Each row is a point on a landscape with many valleys, with its height.
A ball rolls from a point to the lowest of its 2 nearest points, and stops where none of them is lower. Distance is the straight distance between rows; heights are no part of it.
Q167: [ -1 -27 -21  14  16  22 -21 -27  -4  -1   2  11   9  28 -19  47 -27   2
  10  30   7]  h=5.03
Q772: [  9 -46  39   0 -20  28  -5  -7  10  11  25 -25  -4 -16 -24  13   9  26
   5   9  11]  h=4.35
Q342: [ 49 -30 -26  -3  -4   6  27   6   4 -26  -6  -5  23  13  -9 -14 -10 -20
   6  38  -5]  h=4.69
Q246: [ 24 -17   3   0  25  21 -39  35   4  -3 -21  37  24 -13  -9 -10  22  22
 -22  34  -2]  h=5.92
Q587: [-22 -26 -26  21 -10 -27  24  -1  19  -9  13 -16   5  29   1 -35  24   6
  18  28  10]  h=4.36
Q182: [ -6 -31  -1 -21 -16 -15 -24   9  13  -7 -28 -16 -11 -38   3   8   3   2
 -10  18 -16]  h=3.38
Q577: [ 20   2  12  -4  48  21   0   0 -13  23  22  11   4  28 -19  26  -3  37
 -21 -16 -18]  h=6.70
Q329: [ 19   7 -11  34   7  10  -4   6 -17  11  -4  24  47  19  11  -1  10  31
   2  -7   4]  h=4.37
Q971: [ 35 -16  -2  -9 -11  16 -16  21 -32  17  30  19   7 -30  -6   6  22   4
   3 -13 -36]  h=0.96
Q693: [ -2 -21 -11  -3   0  25 -14  11 -27  29  41   5 -33 -15   3  19  28  11
 -13 -41  -3]  h=1.71
Q601: [-23  -4   9  32 -29  13 -18  -5 -16  17   0 -12  31 -14   6   4  15  25
 -11  12   3]  h=3.92
Q526: [-34 -59  -4 -21 -23 -60  -9  -8 -60 -29   7  10  17   2  19  -7 -26 -19
  22  34  17]  h=5.23
Q482: [ 35  42  47 -20  13  56 -52   1 -18 -30 -11  23   5 -28 -13  -2  -5  14
  11 -17   0]  h=6.54
Q999: [ 21 -30 -26  14   3  37 -36  -8 -24   1  27  -1  19  -4 -28 -12  37  21
   8   3 -32]  h=1.77
Q824: [-25 -38 -37 -38 -19 -37  14 -13 -32  -7   0  21   0  15 -13  -2 -22 -16
  10  25   8]  h=5.01
Q768: [-12  39   6  35  -4 -19  -5  -7  -6  24 -30 -28  28  -8  55   9 -12 -18
  10   8  11]  h=0.33
Q370: [ 14   1  29 -25 -25  25   2  31  22 -10   6  36 -13 -32  -3  -4 -26  47
   4 -31  24]  h=7.17
Q936: [ 12   3  -2   0  -2   1 -19 -21  11  12   6 -16  -8  15  -6 -21  49   8
   7 -41 -36]  h=2.58
Q161: [ 18 -22 -25   6  -8 -42  19  20 -15  27  47 -13  -6  28  -5  30  18 -31
  12  -5   8]  h=2.48
Q597: [-64   0 -12  35 -29 -20  -4  12 -39  27   0   4  34   7  23  -5  21   2
 -18  10  14]  h=3.46
Q516: [  4  29 -43 -13   1  -6  36   2 -16 -16 -43   4  12  -1  10 -20  -6 -53
 -17  13 -22]  h=2.57
Q460: [ -8 -16  24  24 -26  23   7 -22  -2  15  33 -28  -5  10 -15  24 -10   9
  28 -26  22]  h=4.61
Q897: [ 13  -3  -6  -5  -7 -44  18  11  -1  38   2 -21  23   4   0  47 -10 -17
   8  24  -2]  h=1.98
Q942: [-31   0  -1   7   9  -3  19 -32  21 -13 -21  -2 -12  12  21   1 -43  -8
  16 -18  28]  h=7.07
Q614: [ 12 -24  11 -44 -30   6  22  15  36  -6  11  12 -40 -36  -4 -19 -32  10
   6  -5  22]  h=7.32
Q367: [-52  18 -31  20 -20 -38  15  31 -37  -3  20  11  17  10  15   6  12 -29
  22  16  27]  h=2.85
Q198: [ -4  32   4  19  13  58 -43 -12   7  -7 -20   1 -11 -20 -20 -27   6   5
 -14   7  -2]  h=2.95
Q6: [-53 -21  -5  22 -33 -10  26 -45 -21   6  18 -25   5   7  -4  23 -14   5
  22 -22  -9]  h=4.38
Q193: [ 26  11   4 -13 -16 -18  49  22   3  10   3  -7  15  -9   7   1  11 -26
  -4  -3 -15]  h=1.22
Q332: [ 34  49  38 -28 -22  18 -21 -25   3 -19  -9   8 -19 -49  32  16 -27  31
  -6 -43  -9]  h=6.81
Q158: [ 29  13  16 -33   6  -6 -23  18  12   7 -25  -1 -33 -50  11   5  15  13
 -27  -7 -21]  h=2.67
Q948: [-10  14 -29  10  14 -14   1 -14  -9  18 -14  23 -12  30  40  16 -44 -12
  22 -32  41]  h=7.22
Q539: [-19  17  -1  -7  31  48 -17  -4   9 -19 -25  10 -24 -28  11  -1 -14 -16
 -12 -23  -4]  h=2.13
Q390: [  8  13  19 -18  16  19  34   1   8 -33 -24  16   5 -18  11  18 -19 -22
 -26 -27 -24]  h=1.00
Q232: [ -2 -55  12  -9 -19 -20  13 -11  -4  -5  23 -54   5  -1 -21  12   7  -4
  -8  33  -5]  h=4.63
Q753: [-37 -26  -9   1 -13 -10 -21  23  23  22  16 -13 -42 -21   6 -17   2  17
 -11 -10  35]  h=5.19
Q674: [  5 -47   0   0  -5 -38  32  -4 -12 -31   2 -12  17  23  14 -29 -33 -30
   2  47  18]  h=5.10
Q607: [  0  14 -18  -6 -15   4 -20  -1  17  31  -9   9  14   4 -63  -3  20  -9
  12  17   6]  h=5.61
Q649: [  0  30  16 -14   7 -15  -3  38  49 -10 -29  10 -50 -39  34 -20  14   0
 -15  -1  -6]  h=3.50
Q851: [ 28  15 -32  18  29  30   2  -3   3 -12  -6 -17   2   9  -5 -13   6 -27
  -6  37 -20]  h=4.31
Q410: [-54 -33  -1  -3  -9 -34 -15  52  14  -9 -13  18  -5 -25  18 -13   8 -10
  -2 -10  30]  h=4.76
Q676: [-26 -31  -5  14  -1 -46  35 -11  -1 -17  44 -20  -6  33  14  16   9 -28
  24 -20  17]  h=3.07
Q300: [ 27  43   0 -35  25  54 -41  29 -18   3  11  14 -25 -19  -8  22 -17  10
 -22  15  16]  h=6.53
Q803: [-13 -19   6 -25   8 -44   6  28  36 -17 -15  22 -37  -4  18 -23   8 -10
   6  -6  14]  h=4.25
Q812: [ 10  12  28   3 -14 -22  -5  -4  20  29 -31  15  35  10  17 -24 -25  44
  14   2  27]  h=6.13
Q67: [ 18  31  32  27  19 -13  14  -7  10  13 -21 -42  33  17  29  22  10  -5
 -15  15 -13]  h=1.90
Q448: [-48  12  11   6 -12 -47  10   1   1  -6 -33 -30  17 -17  50 -24 -34 -23
 -16  13   6]  h=2.19
Q904: [-34 -16 -10 -23 -38 -29 -14 -17 -19   2 -30 -21   6 -47  12  19  -3 -37
   2  -4 -11]  h=3.84
Q581: [-47 -43  -2  12  -7 -64  22  -2  -1   4  19  -4   1  37  18 -26  -6   7
   7  -3  25]  h=3.75
Q439: [-25   7 -27  33  20  33   9 -12   4  18  30 -23 -30  22 -15  -7  26  11
 -14  -2 -11]  h=2.91
Q675: [-52  20 -19  -4  19 -17  30   1  -3 -14 -23 -18  -9   5  20   1 -21 -35
 -27  18 -10]  h=1.67
Q749: [ 10  29  12  11  18  28 -10 -43  -4  14  -5  15   5  34  -8  17 -10  13
   1 -37 -16]  h=6.79
Q432: [ 12  15  26 -10  19  70 -22  25 -11 -15  30  22 -15 -15 -30   9  -2  11
   1 -23  30]  h=6.42
Q343: [ 18  41  50  -3  -7   7 -30  -7   8  26 -21   2  14   1 -17  -1   0  33
   8  -4  22]  h=5.91
Q505: [ 22  -2  17  18   8  38 -35  30  16 -26  18  28   3 -10   4 -26  23  32
   2 -12  13]  h=6.21
Q178: [ 26 -11  35  31  -7  23  31  -7   9 -15  27 -16  18  20  -4 -27   8  32
  -3 -37 -12]  h=3.72
Q943: [ -7   0  11 -21  -7   5 -12  19   3   2  12  43  -9 -14  19  16  -6  23
  30 -61  41]  h=7.05
Q508: [ -5   1  19  29  22  26  54  -9   9 -12  44 -17   9  48 -24  15   9   6
 -17  11  -4]  h=3.69
Q568: [-23  13 -12  24  23  17 -22  -9  19  -8 -43   7   3  -3  -2 -22  -7 -10
 -13  41  12]  h=3.70
Q844: [ 10 -19 -14 -19 -27 -43  19 -12  -9 -73  -8  -4  -2  20  19 -58   3 -39
  23  50  -5]  h=5.27
Q707: [-63 -21 -17   1 -30 -26  -4 -30 -25  23 -20 -11  15  -6   5  35 -19 -13
  12  21  -3]  h=4.13
Q908: [ 27   6  30 -13 -14 -13  -4   3  -9  -2  -7  24   7 -34  50  27 -26   8
   4 -54   4]  h=6.93
Q525: [ 34   9  -4 -25 -17  11  27  -8  27  -7  -6 -19 -46 -42  27 -11 -42 -16
 -12 -14  -1]  h=7.49
Q774: [ 12  -3   9 -35  29 -17 -15   9   3  11   9  -5 -33 -14 -28  15  37  -5
  -7 -29 -41]  h=1.92
Q69: [ 31  16 -10 -43  45  27 -33   1 -11  26   0  14 -23   2 -48  39 -12  19
 -22  13 -21]  h=6.62
Q671: [ 53  34  16  -1 -14  12 -30 -26   8  22 -12  -2  21  16 -46  -2  12  14
  44  14  -8]  h=5.75
Q898: [ 20   2 -36 -22  27 -20 -15  16  14   3 -27  31   2  19 -51 -12  20 -13
   9  41  -9]  h=5.45
Q53: [-25   3 -24  30  40  -1  39 -14 -21   8  49 -28  -4  42 -11   9  11   9
 -33   7 -46]  h=3.34
Q560: [-16  24 -16   7  -4 -23  23  31 -11   9   1 -10   8   6  10   3  50 -44
  -1  10  -9]  h=2.08
Q177: [  6  36  14   2  10  20  24 -37  27  11 -33  -5  -1  26 -17 -17 -28  12
   9  -6   5]  h=6.90
Q938: [ 17 -10  15  19   0   7  42 -12   6 -27  26 -18  21  30 -46 -20  19  -3
   1   3 -39]  h=4.01
Q989: [ 40  49  45  10  -1  26  -4  -9   9 -21  -9  28 -11 -22  -3 -11  -1   9
   7 -44 -31]  h=6.68
Q795: [-24 -19 -29  -2  11 -20  15   5 -15  11   2  19  15  22  -3  18 -23  16
 -15   9  18]  h=4.77
Q744: [ -8  -6 -50  10 -27 -12  10 -27   1 -35 -25  -9  10  11  15 -50   4 -25
  22  27   2]  h=4.89
Q662: [ 48  18  29  10 -13   3  -3   2  30  19  32 -13 -13   7 -17 -37  26  33
   9 -22 -12]  h=3.18
Q369: [ 38 -10 -31  -6  32  -2 -34 -17  14   3 -19  12   8  29 -24  29   2 -19
  30  25  -6]  h=5.24
Q213: [ 12  28  46   8  18  25  13  14  11 -12  -5 -16  14   0   6  14 -10   0
 -34  -5  -5]  h=1.94
Q476: [-25  17 -17  16  24  34  -9 -15  -8  18  42  -5 -53  -6  16  31  10  -6
  -2 -26  18]  h=2.31
Q796: [ -3 -12 -40 -13   0 -20  -8  27  -6 -11 -18  28  12  -2 -13 -16  33   8
 -33  28 -18]  h=5.66

Where does a ball stop that starts at each point below?
Q844: Q193
Q812: Q193
Q938: Q971
Q674: Q390
Q343: Q795
Q505: Q795
